A landscape with many valleys, sampled at points; each row gives a point and its height.
From any point a ball takes the steepest step (drop divided by distance) to one of its 2 nearest points. It stops when none of these is lower. Distance is the straight distance between rows; heights are no part of it.
Midap (h 28.3): [166 153 159  91  71 174  93  96 136  98 143 130 102 127 119 121  83  98
 110 147 169 124 180  46 125 144 198 125 138 100  79 154 133  79  80 214
 147 151  98 118  90 160 119 105 124 106 160 152 147 115 111 146 142 170
 105 157 149]
beb (h 50.0): [155 129 120 190 173  90 100 100  94 110 148 126 135 110 125  78 143  76
 158 118 174  96 139 136 114 165 128 121  94 143 170 121  89 138 119 122
 182 149 141 193 110  86 177 161 104 181 163 120 140  67 143 108 142 132
 211  92 127]
bip (h 63.9): [122 103 117 163 109  95  99 150 118 134 126 124 124 126  80  66 172 136
 143 164  77 138 104 134  92 139  72 192 193 156 144 112 147 111  60 108
 104 103 143 171 106  96  74 158  85 162  82 140  82 153 119 138 139 153
 164  79 105]
fogol (h 17.1): [147 139 135 136 122  82 120 145 156  87 160 112 128 146 111 130 104 101
 130 127 142  77 107 151 194 156 110  86 122 163 105 140 115 130  93 157
 132 131 133 125 146  81 117 141 106 159 141 131 141 122 130 150 119 128
  90 153  83]
lod (h 24.1): [128 129 132  97 135 110 187 116  77 172  89 105 153 110 201 157 126 109
 122 181 156 160  56 184 144 132  74 150 146 121 163 129  95  93 122 133
 114 181 157  68 136 142 141 123 180 127 152 190 120 142 136 130 132 172
 153 106 134]
Lapo (h 37.2): [151 151 176  74 112 166 145 117 120 135 139 153 136 129 146 166  80 128
 107 127 141 129 152  79 157 134 203 105 139 109 102 164 121 110 130 174
 156 185 102  83 126 206 128  91 145  64 161 132 119 124 111 116 123 106
 107 184 161]
Nage (h 86.3): [162 128  97 123 119 135 102 165 157 123 109 124  98 179 101 124 161 129
 103 147 128 125 138 134  98  66 133 107  90 146  97 116 143 150 134 112
  89 142 118 153  94  18  92 105 105 128 121 127 154 124 180 125 114  74
 105  95 112]
vipek (h 36.8): [ 82 137 126 132 180 147 151 125 124 108 153 104  99 125 163 178 161 160
 143 100 145 121 131 132 117 170 124 101 105 107 129 116 110 147 196 120
 119  76 169 136 159 146 147 171 132 146  54  73 150 124 137 144 140 115
 106 179 104]
betur (h 36.7): [104 115 108 149 159 117 127 152 137 112 119 117 157 131 161 140 144 134
 145 153  71  97  86 175 135 182  58 136 147 152 130 107  91 119  74 164
 117 107 130 121 140 107  92 130 133 119 120 134  95 116 136 171 134 147
 113 141  89]
duz (h 67.9): [120 132 140  92 188 163 109 102  73  94 166 106  73 148 133 156 128 135
 152 121 183 117 139 116  90 137 188  68  68 112  91 183 116 152 151 140
 176 165 149 120 117 195 204 137 106 122 112 108 141  72 141 174 145  66
 133 188 164]
sazot (h 36.9): [148 143 147  92 141 177  78 187 161 119 156 117 128 125 115 108 147 179
 127 140  82  94 125 125 109 122 114 127 172 166 140 139 158 145 100 106
 126 165 113 108  88 111 101  99  83  75 103 128  67 149 136  99 122  69
 120 142 115]
Pul (h 32.5): [138 109 130 140  89 135 129  94  93 174  47 123 120 154 102 125 133  80
  81 135 107 180 127  98  98  77 157 160 104 114 100 105 140 159 140 105
  85 146 120 145 105  70  85 109 168 154 144 126 136 123 138 145 116 104
 143  81 138]
Sil (h 64.3): [111 128 146  94 155 152 135  82  69 100 140 113  79 142 130 158 124  96
 167 146 208 130 150  75  76 143 195 106  92  81 121 180 108 122 138 168
 172 162 180 118 122 172 190 140 120 121 110 112 167 100 137 158 149 119
 151 171 156]
kazi (h 31.5): [121 146 104 150 189 130 120 131 148 117 140 124 170  98 191 144 138 149
 175 136 120  98 102 153 139 199  75 125 147 139 157 115  70 105 101 150
 174 126 105 129 129 141 120 134 129 111 144 149  98 102 140 131 133 163
 141 141 128]
zunu (h 25.3): [152 152 141 151 137  90 125  99 142 100 142 104 124 123 117 139 100 101
 143 114 192 115 127 141 188 162 137  68  87 137 121 120 118 109 140 140
 142 131 149 145 149  85 155 172 115 170 148 129 177 111 146 132 139 169
 110 133 114]
fuda (h 24.6): [150 107 149 124  99 133 150 156 122 184  71 123 154 147 119 136 106 118
  71 161  47 154  97 147 131 101 116 116 127 157 123 110 140 166 118 101
  76 157 115  92 134  95  88 110 165 122 158 146  99 106 120 154 112  84
  97 118 132]
vikep (h 41.0): [128 163 161 159 171 137 172  99 112 109 141  78 119  92 194 155 134 105
 111 107 189 139  93 185 157 178 126  98 108 139 165  90 128 129 184  90
 129 116 190 134 159 133 178 170 171 221 133 116 160 115 123 139 166 172
 122 111 113]
rufu (h 47.7): [112 112 121 188  93 146  96 160 143  91 170 148 112 133  64  65 136 116
 133 137  39  81 164  93 141 145 141 140 161 148 100 118 174 159  87 136
 114  55 104 155 131 137 108  91  85 135  87  89 113 112 109 166  95  83
 110 152 114]
neb (h 31.9): [130 124 158 114  81 136  96 149 178 157 134 157 142 116  77  89 109 183
 133 115  89 157 132 114 118  83 124 178 185 130 137 130 187 116 136  64
 120 115 103 134  92 156  92 126 116 101 123 135  96 203  89  84 117 136
 118 112 149]
fof (h 36.2): [122 110 103 157 162 140 123 115 132 141 108 120 169 101 181 139 142 148
 143 146  93 147 110 147 121 157  94 153 146 114 158  94  90  91  98 141
 148 151  90 107 127 158 105 104 157 105 163 172  87  97 137 123 126 172
 143 120 161]
losi (h 42.3): [168 140 144 110 134  99 128  76  95 144 102 133 111 118 113  96 100  91
  95  97 221 142 142 119 142  89 194  88  65 117 154 139 118 148 186  79
 157 183 124 152 107 109 218 139 139 167 191 119 155  95 134 100 118 101
 152  82 189]
Gama (h 68.8): [122 159 201 131 121 107 141 122 115 146 134 162 168 108 128 129  90 143
 137 101 116  99 114 109 139 178 146 155 208 106 147 181 112 129 155 131
 182 164 147 103 136 214 166 130 132 100 140 143  97 174  60  87 128 118
 149 149 134]
sofes (h 25.1): [162 149 155  65  93 162  97 122 123 168 110 112 141  88 123 101 124 149
 117 142 155 171 101 131  92 106 138 180 174 124 141 140 127  98 104 102
 117 173  86 140  72 116  97 111 117 131 156 188  89 191 136  91 125 170
 151  74 162]
nubi (h 30.2): [141 157 124  98 165 131  96 170 158 133 160 133 148 128 141 154 141 182
 153 120 114  78 110 149 132 138  98 105 151 153 150 150 110 157 140 103
 167 165 120 103 134 126 133 123  97  82 127 113  91 142 135  85 117  76
 117 155 121]
pufam (h 36.3): [150 116 104 110  98 148 116 107 107 171  60 109 115 141 135 121 139  90
  80 157 121 180 119 129  83  82 140 159 108 116 100 100 108 126 106 136
  67 150 115 130  99  57  66 100 163 143 158 153 134 122 155 152 125 141
 132  84 133]
Papur (h 62.8): [113 146 155 116 110 110 129 168 192 124 150 148 173 123 138 126 106 175
 159 124  99 126 104 160 162 115  77 160 200 143 145 176 129 112 139 110
 138 100 132  96 139 179 116 150 130  95 121 137  92 219  59  98 128 155
 112 147 108]
pazim (h 33.0): [135 152 140 160 151  91 156 113 133 101 154  99 117 115 142 162 123 113
 153 111 200 130 106 172 189 160 110  87 106 132 132 108 140 111 164 117
 127 101 174 156 161  94 149 193 126 200 108 111 188 145 120 137 165 190
 106 125  99]
taf (h 25.4): [113 114 154  90  47 131 128 154 112 118 133 133 119 146  77  75 117  90
 108 148 102 128 136  78 130 118 143 177 178 135 113 160 162  98  58 157
  81  85 124 134 127 145  93 120 100 136  80 141 121 211  84 151 120 172
 107 131 104]
Naz (h 44.7): [101 111 127 162 110 171 103 187 138 130 133 130 141 121  86  68 125 121
 109 160   4 102 147 106 118 136 107 141 163 166 136 102 175 155  75 118
  85  50  92 130 135 132  94  93 101 106  88 110  89 115 126 161  96 102
 107 150 123]
pib (h 52.7): [ 88 113  88 105  83 127 144 180 149 145 125 139 155 134 119 103 148 163
 157 161  67 140 132 135  94  88  62 201 184 139 143 169 148 115 104 125
  94  39 125 134 149 183 123 136 124  79  60 143  92 214  70 105 116 183
 119 115 110]
kube (h 53.2): [108  90  91 167 107 117 148 120 114  97 146 156  88 150  59 131 120 111
 125 126 105 100 165 103 118 114 163 106 104 110  79 117 159 146 127 169
 115  75 143 147 152 121 131 130  97 138  84  73 169  98 136 174 108  95
  97 165 109]
Dadi (h 49.0): [153 140 120 124 153 135 105  49 116 119 116 104 112 101 119 111 115  85
 126 121 215 159 175  96 125 100 185  84  36 109 135 120 125 126 183 122
 151 153 156 156 121 106 193 140 130 158 172 118 190  85 158 116 154 137
 148 100 171]
nov (h 44.2): [104  76  71  97 110 124 145 146 121 155  73 111 117 125 161 116 175 142
 139 171  72 186 109 153  68  74  62 205 138 125 115 117 130  93  68 136
  74  98 111 115 122 132  96 122 157 113  90 166 111 160 139 148 116 191
 133  90 119]
Meku (h 61.7): [168 163 194 134 117  83 129 134 144 150 154 151 167 110 110 124  75 144
 104  87 107  81  94 165 184 148 143 119 176 162 148 156 144 164 148  69
 168 183 138  88 125 159 168 138 122 131 193 122  77 137  94  86 103  73
 132 120 143]
Gosup (h 39.5): [141 106 106 126 136 144 102 106 138 162  93 103 155  95 163 114 155 149
 118 165  96 180 108 153  95 117 105 172 143 104 140  83 101  83  83 135
 120 157  72 100 110 142  87  94 163 108 160 188  86 109 160 129 115 164
 134  99 167]
vofa (h 25.5): [151 155 176  82 100 103 119 130 115 150 135 153 130 118  95 125  96 131
 127 116 200 124 127 102 122 134 179 150 175  98 148 180 117 124 160 103
 182 201 121 130 107 149 172 126 128 118 158 150 139 179 112  75 116 129
 149 104 172]
fikif (h 46.9): [115 133 137 169 209 152 149  89 113 122 136  80 133  64 208 145 150 124
 123  93 179 152 121 168 125 159 127 100  64 130 179  75 127 137 201  85
 132 113 158 140 157 158 176 153 178 198 164 111 150  83 140 130 157 163
 139  99 155]
gero (h 5.5): [145 136 116 114 110 176  98 169 232  83 173 159 138 130 111 114  94 178
 148 102 111 111 187 121 167  88 152 107 132 152 100 132 150  98 121 132
 149  95  65 116 112 162  94  92 116  83 134 115 122 160 113 115 117 125
  86 168 122]
tev (h 65.8): [119 168 175 127 111 105 126 151 161 157 145 156 172 111 120 135  98 169
 149 120  99 114 107 140 137 140 103 160 211 131 150 169 136 124 168 100
 162 140 156 101 138 188 140 145 124  90 132 134  85 199  61  85 128 125
 132 135 125]
tipo (h 15.4): [134 101  99  97  91 139 188 160 147 136 102 143 158 138 156 149  87 121
  79 147  80 165 125 146 158  98 109 101  90 160  97 126 142  94  86 185
  66  79  80  82 148 140  73 108 176 102 152 172 123 132 118 149 115 164
  84 129 108]
tapod (h 48.1): [124 119  76 136 161 112 140  87 123 138  87  92 117 109 171 148 158 124
 143 127 182 196 118 154  94  75 121 133  73 102 171  77 127 129 189  60
  97 135 150 125 128 106 118 147 150 156 141 136 165 121 183 118 152 146
 166  75 147]
vegav (h 25.8): [134 125 116 135 119 130  94 149 177 134 129 149 143 126 103 119 135 184
 154 107 121 136 137 123 112 100 110 167 164 111 140 119 143 115 137  81
 154 133  94 152 117 149  98 133 120  97 136 137 107 161 120  74 136 145
 131 107 150]
Rak (h 20.7): [178 164 160  78  93 169 118 100 140 142 127 113 151  99 157 122  83 100
  91 154 163 147 137  98 174 133 150 129 135 140 117 134 115  77  95 176
 124 176  67 101 108 140  97  87 153 103 211 175 116 115 128 103 129 177
 127 111 171]
lav (h 40.4): [137  93 101 101 113 138 123 128 114 170  72 103 133 120 159 118 166 129
 113 176  84 187 107 158  70  91  97 183 135 114 121  99 105 103  89 126
  80 152 106 104  99 111  79 107 168 121 136 177 116 137 158 143 112 162
 134  85 141]
Boz (h 71.5): [153 149 138  85 168 124  92 123  79  85 179 114  83 147 119 126 140 110
 158 135 191  77 134 133 124 155 173  67 100 135 111 198 100 170 125 124
 192 187 146 116 107 128 217 121  79 129 118 125 142  80 135 156 120  48
 143 172 141]
lefoz (h 84.7): [147 114  88 159 138 146  87 153 156 117 113 136 111 156 103 110 156 146
 107 131  79 116 155 125  90  88 128 121  96 137  97  91 145 155 122 114
 104 118  94 160 102  56  95  93 109 111 130 111 130  87 173 132 118  82
 102 102 126]
zam (h 55.8): [102  95  86 167 102 104 172 125 141 101 137 145 101 156  78 140 122 112
 121 117 124 129 144 130 142 106 139  92  78 126  94 100 162 139 149 153
  79  65 152 141 163  93 110 149 112 162  88  82 187 119 144 171 117 104
  93 147  90]
Rozi (h 15.5): [148 127 148 124 109 160 150  87 125 145 115 127 162 116 173 148  88 105
  87 130 123 148 132 109 176 135 132 115 118 122 112 112 125  82  94 194
 118 146  80  85 137 156  93  85 177 102 195 174 112  97 119 119 135 176
 114 134 153]
rebe (h 88.0): [152 142 109 107 129 107 103 153 133 131 107 100 107 173 128 135 142 113
 113 149 155 124 102 151 124  85 124  87  87 153 126 119 117 153 135 107
  98 165 140 124 114  16 112 118 117 140 129 127 153 118 181 133 122  73
 122 108 100]
fol (h 30.0): [109 145 136 109 206 146 131 110 118 114 165  93 117 104 191 178 158 147
 159 103 175 102 129 140 136 199 117  76  88 130 147 128  89 137 183 118
 154 104 146 128 149 148 173 165 130 144  86  91 147 115 147 134 138 124
 116 161 123]
redip (h 48.3): [ 89 102  95 127  97 120 166 158 115 170  82 135 143 139 143 123 147 139
 136 165  53 164 105 141  95  90  61 203 164 121 132 137 142 119  91 125
  88  71 135 124 151 167 109 131 154  87  79 159 102 176  88 137 121 181
 122 110 118]
saveb (h 10.4): [134 102 118 117  86 160 155 113 143 160 106 145 150 131 160 145  81 115
  86 130  89 163 154  99 159 100 134 124 109 115  93 118 148  81  88 206
  97  90  68  93 146 162  77  86 181 101 160 168 129 116 113 134 133 184
  89 131 136]
gok (h 57.9): [129 111  65 198 152 103  84 106 128  94 118 131 112 136  96  98 167 107
 138 141 116 109 151 102  89 120 113 148 114 136 108  78 127 113 101 157
 135 107 131 183 126  67  86 140  91 148 113 101 150  99 153 139 145 167
 164  84 103]
bubil (h 38.5): [ 84  98  40 121 144 129 153 145 143 122  91 104 118 145 167 158 159 136
 149 136 127 170 122 164  87  73  69 131  79 114 137  90 124 113 139 119
  72  83 146 119 141  89  90 141 139 112  96 123 179 128 177 157 144 150
 125 115  98]
Petik (h 57.6): [162 157 196 182 141  76 127 112 157 107 176 153 165 108 118 116  92 135
 152  66 116  66 113 168 190 194 128 113 173 140 128 153 128 166 141  93
 201 132 127 125 132 166 171 151 113 175 169 114  86 121  80 105 121  89
 148 143 128]
Nepa (h 45.0): [122 122 144 191 164  93 131 105  95 125 132 146 157 110 120 112 136 116
 160  94 145 106 120 140 121 181 117 149 139 120 174 125  99 142 135 115
 191 149 139 181 128 136 180 170 132 172 148 118 115  91 102 100 142 136
 208 101 145]
tep (h 5.4): [119 140 140  52  97 122 159 136 109 176 100 128 120 153 142 163 114 127
 117 139 175 160 102 125 132  98 129 141 138 106 125 165 109 107 139 129
 112 174 136 107 137 114 120 122 161  97 134 163 156 188 134  98 125 151
 125 120 127]
dazal (h 77.7): [172 158 170 134 146 113  49 135 132  91 188 135 106 129 103  62 161 124
 127 108 139  69 148 128 132 163 155 113 159 170 137 164 123 173  94 109
 186 183 112 149  77 108 182 100  73 152 150 131  91  89 129 105 117  41
 178 117 134]
Ruz (h 16.2): [169 156 167  95  99 170  79 113 163 124 136 122 147 102 121  79  90 138
 119 130 126 147 137 110 147 121 151 147 166 136 125 125 134  78  96 124
 121 166  73 124  82 141  86 106 127 112 180 160  87 150 118 105 141 163
 139 114 154]
Vek (h 82.6): [183 154 132 156 123 135  42 130 172  81 151 129  91 146  75  75 151 138
 110 122 111 105 165 108 125 114 155 114 115 149  90 107 157 143 110 132
 122 145  90 177  73  70 106  98  75 139 135 124 109  85 158 118 123  77
 111 103 135]
kaz (h 58.4): [ 98 136 126  90  97  93 125 185 175 112 155 130 161 123 118 107 143 177
 167 147 108 125  97 168 119 110  44 185 202 161 149 185 126 115 113 124
 111  75 152 114 124 157 122 155 111 101  83 148  84 225  60  90 128 172
 113 121  86]
seb (h 50.6): [116 104  75 185  98 147 132 135 132  93 166 162 104 129  58 101 120 113
 139 136  60  83 180  90 115 133 165 122 121 106  73 121 158 150  91 184
 132  47 107 151 151 155 128 102  95 123  78  79 152  91 131 193  93  92
  99 171 109]
razat (h 41.1): [135 123 148 109 115 190  87 185 157 119 136 118 138 121  92  73 125 150
 105 160  31 117 138 125 118 111 121 123 156 177 132 115 180 145  85 104
  80 111  88 114  82  96  86  87  86  96 100 127  59 134 141 134 111  68
 107 128 123]
nare (h 54.2): [140 128  94 199 172  76  91  91 121  93 145 124 116 126 110 105 164  91
 157 131 160 103 149 121 117 148 117 120  98 136 134 101 114 136 127 132
 167 126 149 195 130  58 122 161  98 185 143  95 160  79 162 121 154 136
 187  90 114]
tofa (h 53.8): [137 117 172 209 126  82 119 109 145  98 160 158 142 132  82 105 113 136
 146  73  80  90 137 117 170 173 132 130 163 121 106 138 146 179 133 114
 185 109 124 151 128 175 143 138 114 163 145  99  91 109  78 125 117  86
 130 159 131]
vug (h 20.6): [129 103 115 128  91 129 176 152 132 160  84 133 137 155 131 145  92 125
  80 134  71 170 122 147 143  87 125 107  89 140 106  96 136 137 130 123
  58 109 106 106 150  98  88 115 175 120 143 150 141 108 131 156 126 113
  92 123 118]
refo (h 50.9): [124 110 150 207 106 102  86 137 151  88 175 146 122 126  77  80 132 125
 151  94  74  81 151 102 150 180 133 152 176 136 102 124 154 159  91 132
 160  83 121 160 127 146 117 124  89 166 117  95  95 109  90 138 117  98
 135 144 113]
Suk (h 51.5): [ 68 106 102 114 133 157 194 119 107 111 127 116 106 134 165 166 133  97
 117 123 127 129 127 121 127 148 124 108  88 113 117 121 135 112 136 203
  72  46 182 107 166 140 113 138 144 127  59 104 190 138 157 189 149 157
 110 159  70]
Kolif (h 22.1): [124 153 126 102 192 143 120 135 118 121 149 124 133 114 165 172 136 161
 163 105 154  93 125 142 147 173 120  80 103 135 146 134  94 154 164 113
 169 144 120 123 143 144 165 134 109 100 121 108 120 105 153 103 126 106
 117 161 136]
lenu (h 28.0): [ 95 110 103  63 111 149 170 190 128 155 110 137 122 171 131 165 136 153
 113 142 101 141 131 142 109  86 104 108 113 132 124 148 123 133 132 131
  83 114 141 107 151 102 115 111 134  67  84 129 140 152 138 127 111  85
  91 160  92]
bilug (h 52.4): [117 118  96 148 179 117 156  92 118 137 100  89 135  87 209 148 159 137
 137 130 167 192  90 189 104 119 104 127  94 106 196  66 123 121 203  64
 109 139 148 115 131 142 156 150 169 170 150 141 139 103 165 134 156 161
 152  88 158]
zari (h 68.0): [134 128 147 165 148  76 125 104 101 130 126 131 124 153 116 117 149 131
 121  85 150 119 107 151 142 130 137  95  98 128 157 121 133 177 171  77
 138 155 152 141 137  96 176 158 132 177 152  89 120  93 146 117 127  71
 153 101 139]
sog (h 16.1): [137 147 149  77  99 128 127 118  98 172  99 136 126 121 117 128 132 124
 117 133 185 149 114  98  98 115 144 181 171  95 135 158 121 102 133 113
 146 188 124 142 118 135 128 116 141 107 145 168 136 190 118  80 124 167
 159  93 158]
tezu (h 22.8): [104 111 150 131  68 112 140 133  73 145 100 132 109 151  82  99 137  78
  94 146  96 140 121  74 112 128 137 184 183 130 107 137 153 128  76 149
 101 116 154 152 134 116  95 123 119 137  94 124 127 171  96 148 115 150
 133 115 102]
med (h 36.5): [116 136 132 140 154 132 141  93  79 154 124 149 152  90 163 126 125 106
 161 127 183 140 133 106 131 172 119 158 129  96 170 122  88  95 131 158
 175 147 116 139 136 170 158 115 162 125 169 174 125  98 113  80 147 200
 186 119 173]
noz (h 15.2): [132 143 131  69 133 108 154 141  90 168 106 110 135 134 162 156 119 109
 115 152 171 135  76 157 140 119 107 123 125 136 160 145  95 127 144 102
 118 188 156  97 139  91 147 132 141 119 147 154 143 154 157 111 123 126
 148 118 123]
migun (h 32.6): [146 149 155  95 121 173 116  95 125 110 144 134 108 128 140 156  91 116
 141 148 171 114 181  53 131 147 188 105 126  95  94 167 121  87 106 214
 182 159 105 101 110 192 147 104 135  80 151 138 150  96 122 138 139 154
 118 172 169]
Pizoz (h 60.8): [ 92 118 132  99 125 154 152  74  59 130 105 120  99 145 147 145 138  74
 123 135 171 142 143  68  98 141 175 138 116  74 124 140 106 119 124 178
 143 156 172 119 131 143 141 113 147 112 118 122 170 124 140 140 147 142
 161 145 140]
Resi (h 54.6): [ 75 127 129 127 136 131 180 109  90  98 134 108 105 141 154 162 126  79
 129 137 150 106  98 125 150 172 109 112 113 110 116 132 112 125 119 200
 102  78 198 120 165 116 128 162 123 156  67 105 179 144 131 194 151 156
 117 169  58]
muza (h 74.7): [158 151 158 100 166 116  75 143 103  93 186 132  97 147 120 104 164 133
 149 118 148  63 140 132 118 162 156 106 147 145 123 193 109 184 114 128
 207 188 127 132  97 148 203 108  68 124 125 125 109  91 123 125 116  30
 167 151 143]
Geri (h 38.9): [ 82 123 124 114 168 149 184 155 120 139 135 136 130 142 156 185 142 167
 135 106 108 114 120 151 139 152 111  96 123 119 126 136 111 143 181 139
  91  72 159 115 172 158 140 146 124 106  46  83 126 136 121 155 124  94
  82 193  93]
kog (h 32.8): [ 96 102  55  86 115 149 167 195 149 123 115 133 133 165 139 150 149 152
 127 140 107 141 133 165 104  82  78 113  90 145 121 130 121 118 110 141
  73  80 117 117 143  85 104 108 135  88  98 137 149 145 160 140 115 120
  92 129  85]
dom (h 31.1): [140 127 134 130 145 120 161 100  65 157 111 118 153  77 186 130 110  89
 130 163 188 143  93 158 154 167  95 154 137 120 177 114  80  87 125 148
 158 169 138 104 127 146 162 108 164 152 177 184 123 101 140 111 133 197
 177 112 166]
lokog (h 28.5): [141 108 135 144 151 127 137 146 129 160  89 133 163 134 135 152 118 154
 101 130  45 137 110 157 124 115 112 104 114 157 143  90 135 176 146  83
 102 165 108  87 137 117 116 114 160 103 167 120  79  72 138 133 114  64
 102 133 149]
Rog (h 33.9): [176 161 147  93 104 102 102 107 118 148 117 160 117 119  94 111 110 125
 108 113 216 131 138 111 123  95 185 135 132 116 138 157 122 138 174  79
 179 201  98 156  88 102 188 132 119 141 182 139 147 146 129  66 107 112
 148  81 190]
Vib (h 61.2): [122 115 114 170 129 113  86 141 111 113 135 128 110 134  87  82 188 113
 142 146 107 110 132 106  85 152 101 183 176 143 130 112 132 108  71 140
 127 124 137 185 111  75  76 138  77 150  81 115 111 133 125 126 141 143
 180  91 101]
rata (h 59.7): [120 117 133 171 134 100 142 116 147 106 155 120  86 140 102 156 135 142
 112  85 143 131 139 154 157 116 160  68  64 133 104  92 168 158 192 106
  84  93 163 135 159  95 150 166 125 192 107  77 167  93 141 157 128  87
  87 151 112]
mifiv (h 13.3): [115 127  79 127 139 149 105 179 224  90 151 141 160 126 136 124 120 192
 155 126  93 107 136 151 157 111  88 127 138 162 131 121 123 103 101 127
 137  69  76 118 124 156  90 115 122  90 122 126  99 158 123 117 115 146
  87 149 110]
riva (h 64.5): [177 168 171 112 149 106 163 132 132 149 133 141 186 101 154 166  74 138
 109  97 122 103  78 180 205 142 144  96 135 169 152 137 134 149 161  82
 146 184 121  74 157 171 158 143 134 108 191 122  87 121 119  93 117  88
 107 140 143]
pip (h 48.2): [ 81 101  95 138 127 161 194 106 134 119 139 133  89 118 143 178 128 128
 120 111 150 151 164 108 114 116 158 107  84  98 105  99 159 105 159 175
  89  45 172 119 172 174 125 159 142 138  58  83 194 144 139 176 151 165
 105 166  98]
Bage (h 18.5): [115 117 142 137  71 130 145 151 152 112 148 163 133 142  79 108  81 119
 125 133 100 112 150  91 157 123 155 147 161 114 100 150 151 113  92 158
 123  84 112 127 141 182 108 119 124 114 111 123 138 173  75 152 115 149
  84 166 106]
Kat (h 12.0): [145 135 149 109  74 165 115 162 189 104 157 169 122 135  93 125  73 152
 121 120 107 129 183  93 154  98 179 116 152 118  91 150 158 103 118 139
 142 116  85 105 105 183 106  98 122  95 136 115 127 163  84 129 113 108
  81 183 132]
samo (h 54.3): [150 137 109  88 128 136 127  83 114 148 109 109 117 112 148 148 112  89
 135 146 223 162 144 110 143  99 154 102  70 104 136 119 104 100 159 119
 134 162 143 133 123  79 145 125 144 134 168 160 190 120 163 102 144 168
 144  96 147]
foz (h 40.8): [115 127 148 181 176 126 155  82  88 137 130 152 171  87 148 121 124 120
 159  96 150 118 122 122 125 197 116 160 140  99 176 125  84 123 142 144
 194 137 128 167 143 189 171 149 145 143 149 146 107 102  85  96 151 173
 196 129 158]
Mos (h 43.5): [ 95 128 111 150 151 144 157  99 150 100 157  99  82 102 143 193 140 144
 130 110 189 145 159 114 122 145 161 103  76 117 100 103 148 113 186 139
 119  66 189 137 167 162 152 191 137 175  68  69 206 138 136 152 154 170
  98 165 113]
fadig (h 43.1): [109 112  55 137 153 106 135 119 141 135  89 119 115 138 142 154 166 145
 157 135 160 169 128 142  93  71  96 151  91 107 138  92 124 112 156  89
 106 118 133 147 129  90 100 154 133 121 119 127 167 143 164 116 145 160
 149  91 123]
lus (h 70.8): [141 124 150 156 120  85 121 108 138 140 122 148 135 148  94 127 115 147
 113  89 120 135 124 127 148 110 150 114 117 113 123 123 142 158 164  87
 139 157 119 143 124 119 141 139 138 140 167 113 123 107 125 105 123  99
 124 116 151]
Nev (h 32.9): [ 82 112 109  95 128 141 178 189 117 163 116 133 129 167 125 155 148 147
 124 144  70 117 130 142 110 109 103 111 135 130 131 147 134 170 159 126
  84 100 170 103 160 116 132 110 114  72  60  95 123 133 125 146  97  48
  88 177  89]
vaked (h 20.0): [115 129  77 134 142 148  97 152 197 119 133 140 143 126 139 139 138 188
 167 117 119 135 140 131 117 106  94 146 141 122 135 122 125 100 116 122
 152 101  71 148 126 146  92 117 126  79 124 143 116 147 138  99 137 170
 120 122 147]
zeti (h 28.4): [108  98 143 140  70 121 153 123  68 196  53 131 117 159  96 121 139  85
  84 147  82 166 112  88  95  95 139 177 154 122 110 125 156 172 125 101
  88 134 158 131 126  83  99 121 154 136 114 121 127 148 113 152 112 114
 141 101 126]
geta (h 80.2): [170 140 157 168 132 109  58 117 133 113 147 136 125 138  96  69 150 127
 109 108 110  88 138 119 122 150 142 120 127 157 125 126 132 171 108 101
 149 171 103 163  87  82 146 106  99 158 174 125  81  74 143 116 125  57
 152  97 137]
dag (h 63.8): [ 99 116 136 154 157 102 128 111 110 110 142 114  82 159 121 138 173 130
 119  84 148 129 133 134 120 115 149  90  83 121 131 116 159 193 185  92
 111 122 181 135 141 107 162 161 113 184  89  52 148  96 154 149 135  52
 133 131 113]
befin (h 57.8): [ 89 135 149 119 126 107 147 108  78 114 123 119 104 156 127 145 120  78
 135 137 160 110 118 100 137 175 143 128 130 104 121 150 100 120 107 185
 137 139 183 124 146 114 140 146 127 137  99 118 158 137 123 163 147 146
 144 154  94]

Two balls start at each pair of points below. Name the first point that both come to, or write none.
zari and tofa => rufu
fikif and med => none
geta and Meku => Kolif

For each start below, name the point where the ball stops.
riva => Kolif
neb => gero
Suk => Kolif
lefoz => Kolif
foz => tep
Dadi => tep
Naz => Kolif
tev => kazi

Call two points neighbours if one is among the 2 nearest of the other. Go from one point of each pair to the other, from neighbour to neighbour, staying as low as possible. Name the highest point that can't be avoided.
gero and kazi => lav
saveb and tep => sofes
saveb and Ruz => Rak
lenu and Kolif => Geri
gero and tezu => taf
fogol and lenu => bilug
